Each scene shows the same named points in several views. A view is turned or mirrored, and shifted as a whole, has a little noise and may leave points out.
In the rows, 128 means zero.

Scene 1
View 1
J782: [142 126 155 122 158 138 105 116  89 168 104 123 105 192 163  87 148 146
 142 102 155 156 120 156  97 106 176 155 127 132  51 125 113 152 118  71
 159  58 113 151 126 131 124 101 184 118 182 120  61 104  93 142 112  89]
J266: [132 125 128 122 159 134 131 104  90 166 112 118 114 178 156 103 137 133
 154 112 144 145 126 151 106 101 152 142 128 128  85 128 109 149 114 102
 140  87 113 151 131 138 118 121 162 122 166 101  83 104 112 143 128 103]
J760: [133 125 135 108 158 140 136 105  80 170 115 116 114 179 134  86 149 142
 177 105 160 136 130 143  90  88 172 138 120 133  72 135 114 145 108  94
 138  64 106 139 133 135 112 109 175 119 182 108  65  86 113 139 137 111]
J597: [109 123  99  94 167 133 176  99  90 173 128 105 123 152 114 105 139 108
 195 130 139 114 138 134 109  73 126 109 126 115 105 140 113 133  84 145
 116 102 103 125 137 167  92 131 139  76 157  82  94 102 131 150 141 128]
J494: [127 123 117 110 158 136 146 105  89 172 121 113 118 167 137 100 140 123
 171 121 143 134 127 148 108  88 141 129 127 121  88 133 113 141  98 118
 131  92 108 136 135 154 107 124 153  95 165  98  84 105 117 149 132 112]
J537: [131 122 136 102 163 141 138 115  88 173 121 116 110 179 130  85 151 131
 176 111 160 137 129 139  91  84 162 133 122 124  67 135 115 141 101  98
 137  62 103 130 132 146 104 112 171  90 179 109  60  92 112 148 131 110]
J91: [134 135 133 146 152 123 106 107 110 146  97 115 113 176 208 137 112 113
 102 123 113 161 110 185 144 132 116 155 137 112 105 108 101 157 127 105
 157 141 135 175 120 147 130 139 134 139 138  97 127 144 107 133 102  77]
J401: [117 129 107 102 162 130 158 104  96 167 125 108 122 157 134 113 127 105
 168 131 126 122 131 151 121  86 115 116 134 109 104 133 111 136  87 137
 126 114 106 135 129 171 103 141 130  77 147  89 108 118 124 150 127 111]
J319: [128 126 124 146 154 126 130  93  98 149  97 118 120 171 189 126 122 132
 127 117 129 153 119 174 133 118 135 146 131 129 113 114 103 155 128 117
 140 130 134 167 127 133 124 131 146 162 149  89 117 123 118 125 124 100]
J79: [121 131 117 103 162 131 148 106  95 166 124 109 116 165 139 107 134 108
 165 127 132 132 127 149 115  85 124 122 135 110  91 129 114 138  97 125
 133 106 106 136 130 168 108 133 138  80 155  93  95 115 116 152 124 107]
J141: [125 129 118 123 156 126 140 103  98 161 112 114 119 166 158 118 127 113
 144 127 130 136 122 159 125 101 127 132 130 117 104 121 108 147 108 124
 132 117 120 149 128 153 112 133 138 109 150  92 110 120 120 138 123 104]
J820: [127 128 122 110 160 133 142 108  93 170 118 112 118 168 140 102 137 117
 162 117 142 133 127 148 108  93 138 130 130 117  86 130 113 143 102 115
 133  95 111 143 130 155 108 125 151  98 164  96  87 111 114 147 127 107]
J462: [118 127  97 130 157 124 157  95 100 158 114 111 127 154 163 128 121 108
 151 131 121 133 125 164 134 101 105 125 133 112 131 119 106 143 107 146
 123 148 125 153 131 156 111 144 119 128 138  77 129 123 132 133 136 117]
J579: [148 130 159 133 150 141  91 117  95 163  96 126 103 204 182  92 144 147
 123  98 148 168 113 164 103 115 174 165 124 133  57 121 110 158 133  56
 166  64 120 163 124 125 131 106 186 132 178 123  63 108  87 139 103  77]
J479: [108 125  88 142 155 121 172  80 103 148 107 107 137 145 173 147 113 107
 148 135 114 128 128 169 146 106  97 122 136 117 160 115  99 147 113 166
 112 175 134 161 129 153 115 155 109 161 127  61 153 125 145 123 147 131]
J175: [114 115 102 105 164 135 179  86  79 170 119 115 128 157 120  97 146 131
 199 115 152 117 143 138 102  82 148 111 119 140 114 138 110 138 100 140
 110  95 106 129 139 141 100 121 156 128 170  85  89  81 142 136 163 147]
View 2
J579: [121  99 146 145 125  92 133 119 116 118 160 106 121 120  65 130 171 173
 163 175 154 151  95 149 103  72 132 151 108 171  64  46 114 175 144  72
 130 105 101 145  70 158 128 184 118  91 171 123  93 168 160 105 147 177]
J537: [ 98 132 125 122 128 111 105 130 103 122 159 109 138 114 112 132 158 149
 154 107 161 141 113 143 103 124 127 146 119 167 119  67 129 149 146  93
 154 128 113 156  77 142 116 197 102  94 120 129 128 155 164 117 122 155]
J479: [153 126 110 139 119 116 152 140 167 107 119 162 138  99 115 111  74 143
 136 147 140 108 189  89 132  82 137 115 162 125 137  88 140 134 111 108
 140  88 120 146 161 133 180  67 117 125 144 166 160  83 167 100 130  97]
J820: [114 125 122 120 130 114 121 138 121 113 144 125 140 121 110 128 133 142
 148 116 152 128 134 135 111 119 128 135 132 157 118  66 128 144 143  98
 161 119 123 153 102 131 133 162 106 100 122 144 129 138 168 112 130 142]
J266: [114 129 128 135 119 103 127 131 111 126 152 122 132 104 102 124 149 164
 154 132 158 141 122 127 114 101 129 141 126 160 112  64 126 160 131  87
 133 113 102 154  91 149 139 163 110 104 148 128 134 141 167 110 126 149]
J141: [131 118 125 127 129 111 133 135 142 111 134 136 136 118 102 127 111 141
 142 139 146 119 147 127 114  98 131 128 140 144 111  67 125 145 136 103
 155 107 123 147 120 129 146 133 112 104 136 153 126 123 163 106 140 134]
J175: [ 98 155 110 130 122 119 109 139 106 132 154 128 143  94 145 120 133 151
 150  91 165 129 149 109 121 132 127 136 144 154 164  82 140 139 126 102
 138 127 103 160 107 148 147 154  95 114 118 133 169 119 175 116  98 124]
J760: [ 96 133 128 128 122 104 113 128  96 130 159 110 134 107 114 130 160 159
 161 118 165 146 110 133 106 120 128 148 123 171 117  64 130 155 138  90
 138 125 101 154  76 151 127 191 100  99 134 128 131 151 168 115 116 158]
J319: [144 107 128 148 119 100 151 131 145 109 136 140 127 108  83 116 116 162
 149 173 147 130 143 117 121  68 139 129 140 150  98  63 126 161 124  89
 127  90 107 144 122 146 165 114 122 110 171 142 127 123 164 101 140 131]
J597: [107 142 108 111 131 124 105 145 123 117 144 130 152 111 142 131 114 127
 133  80 153 122 155 126 114 149 125 128 145 152 152  82 135 126 138 112
 172 129 129 161 115 121 132 158  97 104  92 153 153 124 170 117 118 125]
J462: [143 122 115 127 127 116 142 139 155 107 126 153 141 108 109 117  91 138
 140 137 143 113 172 111 124  96 133 120 154 135 129  78 131 139 127 105
 150 104 125 150 138 130 161 101 116 111 133 161 141 103 165 104 138 115]
J494: [104 127 121 122 127 114 113 134 110 119 152 117 140 114 116 128 141 145
 149 109 156 133 128 133 110 125 128 139 129 161 121  68 128 145 145  99
 155 126 116 159  93 135 126 178 101 104 117 136 133 144 168 115 122 147]
J79: [121 124 117 112 132 118 119 142 138 108 136 135 148 123 112 131 121 131
 145 112 146 123 146 132 112 122 126 132 134 152 119  67 126 136 144 107
 171 119 135 152 111 124 131 154 108 102 114 156 126 132 165 109 134 138]
J782: [110 111 137 135 124 103 122 125 105 121 160 103 127 115  81 130 168 166
 164 151 157 153  97 149 102  95 129 148 108 173  81  52 117 164 145  77
 139 115 104 149  67 153 119 192 113  93 152 120 105 164 161 111 137 176]
J91: [156  89 134 140 125 103 161 132 166  98 123 146 124 124  63 123 105 155
 145 188 134 123 144 127 118  54 139 125 134 143  71  58 117 157 131  93
 145  87 126 137 126 134 163 106 129 100 168 159 102 126 159  96 166 135]
J401: [121 126 111 112 131 122 120 143 142 110 131 139 151 121 115 131 107 127
 135 108 145 119 155 130 114 124 129 125 141 146 129  73 127 131 142 109
 178 117 139 156 122 114 137 141 107 103 105 163 132 123 165 111 132 129]
View 3
J579: [127  62 131 129 152 135 131  63 168 175 126 151  92 102 137 124 139 105
 154 120 139  84 152  85 164 128 127 134 107 119 155 126  83 140  84 136
 186  94 133 157 111 116 110 170  91 165 172  98 119 124 112  99 130  95]
J175: [123 137 137 188 146 131 122  99 148 171 142 153 117  95 130 145 140 138
  91 151 139 105  86  94 132 135 117 114 152 171 101 110 124 126 117 133
 143 116  98 146  96 160 145 126 121 120 178  72 164 130 186 120 131 140]
J479: [168 121 137 171 130 148 117 148 107 165 123 139 107 101 129 188  88 128
 105 137 116 174 136 115 143 152 132  99 158 125 116 137  91 123 148 140
 109 157 143 120 118 168 178  86 106  82  95 119 178 112 218 108 118 118]
J462: [152 115 132 168 136 144 120 139 135 171 125 142 110 104 135 163 106 117
 109 147 121 148 137 113 142 155 133 112 153 125 125 134  96 128 128 145
 121 145 136 139 122 159 156 113 101 103 123 122 167 109 203 109 130 124]
J597: [122 143 128 190 147 142 126 120 166 171 127 152 133 102 137 132 140 110
  87 180 133 110 111 111 122 150 133 119 164 163 110 119 134 123 109 147
 126 116 108 165 120 169 136 145 107 121 177 106 166 114 210 130 144 154]
J820: [127 109 131 162 149 139 127 102 166 171 127 149 115 105 138 133 133 107
 116 158 134 104 133 100 140 142 130 127 141 140 127 122 111 127  99 141
 145 111 122 160 119 148 126 150  99 139 167 106 150 116 174 116 136 129]
J537: [110 109 128 164 155 134 131  81 181 174 130 155 116 104 130 119 153 110
 118 158 144  80 117  93 138 133 128 132 135 149 130 116 115 130  87 141
 163  97 108 164 110 140 112 165 101 154 198  92 138 124 150 116 138 128]
J782: [119  71 131 138 157 133 129  62 176 178 132 153  92 105 133 120 146 104
 148 128 142  81 141  90 159 128 127 139 110 124 146 123  88 138  77 136
 184  93 124 160 109 120 106 174  92 168 179  94 124 126 124 107 130 102]
J141: [142 100 130 155 144 144 125 118 152 170 122 142 112 108 135 146 121 105
 120 148 127 127 144 108 145 147 135 123 137 125 131 134  95 129 109 143
 135 122 137 151 123 152 134 138  95 121 141 119 154 114 182 114 131 120]
J79: [131 117 127 165 147 144 125 118 167 169 120 148 123 110 141 135 130  98
 110 168 129 112 139 108 135 149 138 129 146 137 128 133 112 123 104 151
 131 116 127 164 128 156 126 151  95 129 161 123 154 108 189 120 145 138]
J494: [126 111 130 167 148 141 125 102 166 174 125 151 114 106 134 130 137 109
 114 155 134 103 128 103 138 142 130 126 145 146 126 121 113 128  99 147
 145 108 119 159 116 150 129 155 103 137 173 107 152 121 175 116 136 133]
J319: [156  80 137 142 141 138 124 108 134 170 125 143  94 103 132 164 106 119
 137 119 123 138 153 102 161 138 131 117 124 109 137 135  70 133 118 137
 148 134 148 133 109 141 148 119 100 120 119 107 147 117 164  98 115  95]
J760: [114 103 131 161 155 131 129  72 170 176 137 157 104  99 130 124 150 116
 121 141 141  82 114  89 141 130 121 127 129 152 127 112 107 133  89 133
 170  97 110 151 101 138 117 162 105 156 191  82 141 128 143 112 133 122]
J91: [165  69 131 129 141 146 127 119 138 173 113 140  94 109 137 158  93  99
 151 121 116 148 184 108 166 147 143 123 121  88 154 149  60 135 116 150
 142 140 166 137 128 135 140 127  85 123 102 139 143 108 163  97 126  89]
J401: [133 128 128 174 145 144 125 129 161 170 123 150 128 113 140 139 128 102
 102 176 124 122 136 117 132 154 138 127 157 143 125 129 119 122 110 151
 121 124 127 165 130 166 135 142  95 121 152 130 163 108 204 122 145 145]
View 4
J462: [127 107 132 141 121 127 152 137 159  98 121 163  80 141 146 142 154 152
 102 119 141 119 121 123  99 124 142 108 112 111 127 157 114 149 118 131
 129 133 130 117 134 143 109 142 111 121 151 143 114  97 159 106 187 130]
J175: [151 101  97 143 149 114 168 118 155 133 111 121  45 128 146 150 129 161
 125 170 123  85  98 131 113 156 131 114 110 150 138 156  87 106 102 167
 132 134 127 104 163 140  91 112 145 108 155 103 118 126 148  62 173 156]
J579: [177 196 117 167 160 152 131 132 169 150 172 158  58 137  87 137 116 140
 188 153 126 147 117  72 138 111 117 111 122 108  93 164 167 128 132 193
  68 186 115  60 183  88  63 130 162 122 145 137  88  97 163 129 147 166]
J494: [146 132 102 157 132 133 141 125 161 129 130 137  53 144 126 147 134 138
 137 148 127 103 110 116 112 146 123 116 112 130 129 140 121 116 122 160
 111 153 132  98 165 128  92 119 145  98 158 133 104 114 150  81 156 162]
J820: [144 138 103 156 129 133 137 129 165 129 135 139  54 147 124 146 137 141
 138 145 128 106 113 116 112 143 129 117 113 128 128 140 127 116 126 160
 106 153 133  97 172 129  92 117 144 100 158 137 101 113 153  86 157 159]
J537: [160 153  92 163 141 130 133 120 162 146 141 125  41 139 117 150 122 136
 157 165 115  96 103 110 122 149 121 115 111 138 126 138 132 102 126 179
  96 166 131  86 187 113  78 107 164  90 157 125  96 119 150  74 144 174]
J760: [165 150  97 162 155 131 145 120 163 149 139 128  42 132 117 148 114 144
 161 169 117 104 101 103 128 145 120 118 118 139 122 154 129 106 119 190
  99 165 125  78 187 109  76 110 163 104 152 120 100 118 154  83 153 171]
J479: [121  78 147 131 126 117 170 142 151  85 112 179  95 134 163 139 160 170
  92 111 147 128 122 125  93 116 148 107 111 113 126 174  94 166 103 120
 146 120 124 123 110 155 117 156  89 138 148 132 127  96 160 112 209 116]
J141: [139 132 119 151 128 133 140 134 161 114 133 157  68 143 128 141 146 141
 127 127 135 122 121 113 108 126 133 112 114 113 123 149 131 137 124 146
 115 149 130 105 149 127  93 134 125 110 152 143 104 101 156 102 172 145]
J319: [150 140 141 145 148 136 156 139 164 117 146 172  84 131 124 137 136 161
 139 130 137 143 125  96 116 105 133 106 117 106 105 174 131 152 115 157
 108 153 116  90 140 124  92 150 115 139 145 137 110  94 164 132 185 136]
J266: [155 149 109 157 146 135 143 125 163 134 145 147  59 135 117 143 128 149
 155 153 127 121 116 103 122 130 126 112 118 123 117 155 132 122 121 171
 100 162 126  88 169 116  80 126 143 117 150 132 102 108 157  97 158 156]
J401: [126 119 107 153 110 129 131 128 161 111 122 138  57 152 138 146 154 129
 115 124 136 100 116 131  98 147 136 118 108 118 137 126 116 124 126 134
 120 145 142 116 153 139 105 122 131  94 162 147 103 106 151  77 163 148]
J782: [174 183 109 164 160 148 130 126 167 153 159 144  50 137  96 145 115 142
 179 159 125 126 114  86 138 127 118 113 117 122 105 156 156 114 131 191
  77 180 119  68 189  95  68 118 159 110 151 134  88 108 159 110 145 174]
J597: [130 107  92 149 118 122 137 122 160 117 114 124  47 148 145 154 146 135
 115 143 124  80 106 139 102 161 133 115 107 140 152 126 101 108 120 144
 127 143 143 120 166 145 101 110 144  84 165 130 105 119 145  60 161 160]
J91: [136 155 149 152 127 146 138 148 163 105 152 191  93 141 117 128 151 145
 134 103 146 160 133  88 111  96 135 109 124  86  97 166 150 168 130 140
 101 159 119  95 136 115  97 155 110 137 143 162 103  82 164 147 182 132]
J79: [129 123 108 153 112 133 132 129 161 109 126 147  61 148 137 147 153 133
 119 121 134 108 116 127  97 139 134 117 114 115 130 130 124 129 128 133
 117 151 138 110 157 135 104 129 128  96 160 148  99 105 149  89 165 151]
View 5
J494: [132 136 104 120 150 101 130  70 135 118 130 109 167 146 163 118 122 102
 111  87 112  98 146 156  85 146 118 141 154 174  74 123 129 150 120 104
 112 120 121 142 128 135 150 115 120 123 124 119 115 109 155 115 108 145]
J79: [133 133 100 137 142 105 125  74 141 117 135 115 173 149 153 113 125 108
 107  98 113  96 152 164  89 151 117 134 145 156  75 123 126 148 124 109
  95 125 108 148 138 144 144 123 116 101 118 119 114 110 167 106 112 137]
J820: [134 135 100 123 146  98 131  70 136 115 134 110 171 138 165 115 124 105
 112  87 111  94 149 165  90 148 120 144 154 172  76 122 130 151 118 104
 108 118 115 139 131 137 146 112 121 117 121 112 120 111 152 112 112 148]
J91: [141 140  88 141 153  98 122  88 148  85 137 151 168  99 162 129 112 130
 132 109 129  79 120 201 117 156 123 150 144 117  84  93 122 125 125 103
  78 151 109 126 159 171 129 102 113 101 145  44 174 135 117  95 180 117]
J479: [136 134 111 177 144 122 106 102 156 106  89 136 157 152 166 127  66 133
 143 115 146  64 141 182 103 129  98 122 105  99  60 120 110 121 156 162
 110 154 142 139 138 174 119 121  97 101 186  87 126 110 117  89 145  88]
J597: [131 132 109 133 146 106 129  72 136 127 122  98 166 169 162 116 109 102
 108  86 111  99 162 146  76 144 115 134 146 179  67 139 125 150 127 123
 122 115 127 149 120 128 147 122 116 118 129 147  90  94 167 112  83 139]
J401: [127 129 105 145 138 105 120  76 144 119 126 115 169 160 149 113 114 107
 108 104 120  95 161 167  86 154 110 126 130 142  67 121 122 147 130 122
  95 128 111 148 136 148 139 122 106  97 129 124 108 108 171 104 109 130]
J760: [138 139  97  95 158  97 142  64 128 114 138  91 164 128 178 126 127  98
 113  61 101  97 142 149  88 141 128 159 181 211  80 124 132 151 113  83
 130 110 129 137 122 124 160 103 122 145 118 108 122 101 136 126 104 168]
J537: [135 139  98 101 157  95 140  60 126 118 145  94 170 135 165 118 135  92
 104  68 103 103 146 150  85 147 131 150 176 209  81 123 135 157 108  83
 115 108 118 140 124 120 157 107 126 135 106 119 115 105 156 120  96 170]
J782: [142 147  84  78 164  84 151  56 126  97 164 109 173  87 172 124 152 101
 104  59  97 100 124 163 100 159 145 172 196 209  96 102 145 151  89  48
 109 115 108 125 138 128 165  91 131 139  96  76 160 123 131 125 136 180]
J579: [146 146  80  83 164  88 144  59 128  89 162 117 171  75 177 132 147 105
 114  65 101  94 115 170 107 147 146 179 197 198  99  95 140 147  94  54
 103 125 114 120 151 135 160  87 129 143 107  57 173 126 116 124 152 172]
J175: [133 135 110 122 154 116 128  76 135 130 103  86 160 160 177 125  94 107
 120  75 117  86 151 142  79 125 111 136 150 188  64 142 120 145 133 124
 142 114 149 146 110 128 148 121 113 139 149 140  93  88 134 117  83 140]
J266: [137 142  92 110 153  97 135  71 135 108 134 111 169 118 172 126 119 108
 117  76 109  85 135 159  97 145 128 152 165 175  80 114 134 143 116  92
 115 122 121 134 133 140 149 104 120 129 129  94 134 111 134 116 125 148]
View 6
J537: [ 71 126 116 120 106 168 116 116 150 112 145 120 172 142 135 116 137 126
 111 129 131 146 117 137 107  95 134  97 102 136 131 112 191 132 150 148
 156 105 140 104 151 148 109 176 149 160 126 123 108  99 112 164 128 146]
J462: [118 106 109 122 143 143 107 141 150  98 145 147 113  89 109 133  90 124
 107  97  99 153 157 148 132 135 115 113 128 134 171 115 159  90 119 141
 182 127 145 139  99 133 119 161 133 129 138 113 109 113 122 143 142 155]
J266: [ 83 117 102 126 120 154 108 106 146 102 135 128 145 141 124 117 128 120
 109 114 113 152 134 138 117  75 118  91 108 145 137 117 180 125 141 145
 176 107 140 104 143 133 110 178 142 147 120 131 122  94 117 161 136 142]
J597: [ 88 123 122 116 124 165 126 157 151 117 159 133 166 101 130 126 113 117
 115 133 143 142 123 136 112 163 149 119 116 124 151 105 187 111 153 150
 153 117 142 128 134 174 115 165 141 153 144 105  95 118 110 154 127 158]
J79: [ 86 124 133 121 112 154 103 132 148 113 151 127 155 115 124 124 119 137
 108 121 128 139 128 141 115 124 139 106 115 129 157 122 173 110 136 147
 155 121 140 118 122 142 115 170 143 148 140 111 105 111 117 148 133 148]
J91: [114 103 120 132 123 126  71  97 142  90 126 139 102 124 102 124 107 151
  96  81  74 154 161 156 136  57  89  91 125 147 171 133 137  95  96 139
 189 126 140 120  95  82 116 167 133 120 125 135 132  93 133 139 151 128]
J141: [ 97 113 117 125 124 145  98 123 145 104 141 137 133 116 119 127 109 131
 105 108 107 148 146 146 124 105 118 103 121 136 157 119 166 106 128 141
 172 121 144 123 116 130 114 167 134 135 133 124 115 102 125 151 138 142]
J782: [ 63 125 104 128 102 164  97  75 143 107 131 117 165 176 131 108 149 131
 110 122 114 152 123 137 115  30 112  78  98 152 119 119 189 142 145 139
 172  95 137  84 162 122 101 185 148 153 114 145 125  80 116 172 130 132]
J479: [143  92  94 126 166 135 116 158 152  89 148 161  84  66  98 141  72 110
 109  79  87 158 176 152 148 145 101 115 135 130 183 106 152  79 112 134
 198 133 150 153  81 133 127 155 123 122 136 111 118 112 120 139 152 158]
J579: [ 70 121 103 129 102 151  84  61 140  99 120 117 148 183 125 107 145 136
 103 110  99 157 133 141 116   4  96  71  96 159 121 126 178 139 134 141
 176  99 138  84 154 104 101 188 148 144 108 152 137  72 121 170 136 124]
J319: [110 101  93 129 140 139  98 107 148  90 129 141 105 122 106 125 104 127
 104  91  85 161 161 147 135  72  90  91 122 148 156 114 162 107 116 134
 193 118 143 120 115 109 115 170 132 131 123 137 129  93 122 150 146 143]
J494: [ 80 123 114 122 121 160 113 132 148 109 147 127 158 124 130 124 128 123
 110 124 131 148 126 140 116 112 131 100 107 136 140 114 184 122 145 145
 162 109 142 114 138 149 110 171 144 148 129 121 110 104 116 158 130 149]
J760: [ 67 121  95 127 121 172 122 108 151 106 142 122 168 151 136 114 139 112
 119 131 131 151 123 130 112  73 124  86  94 141 118 103 203 142 161 145
 170  97 142 100 166 155 104 180 151 163 120 131 116  91 107 174 127 144]
J820: [ 83 124 121 123 115 160 108 123 145 111 143 126 154 127 128 119 125 128
 112 125 126 146 129 140 115 105 132 105 109 132 142 115 182 120 141 145
 162 113 139 114 136 142 112 171 147 151 131 122 108 104 118 157 129 145]

In a view up to two points have been moved. Name them for each view, in the order of its rows, or write none.
view 1: none
view 2: J266, J494
view 3: J579
view 4: J79
view 5: J597, J782
view 6: J537
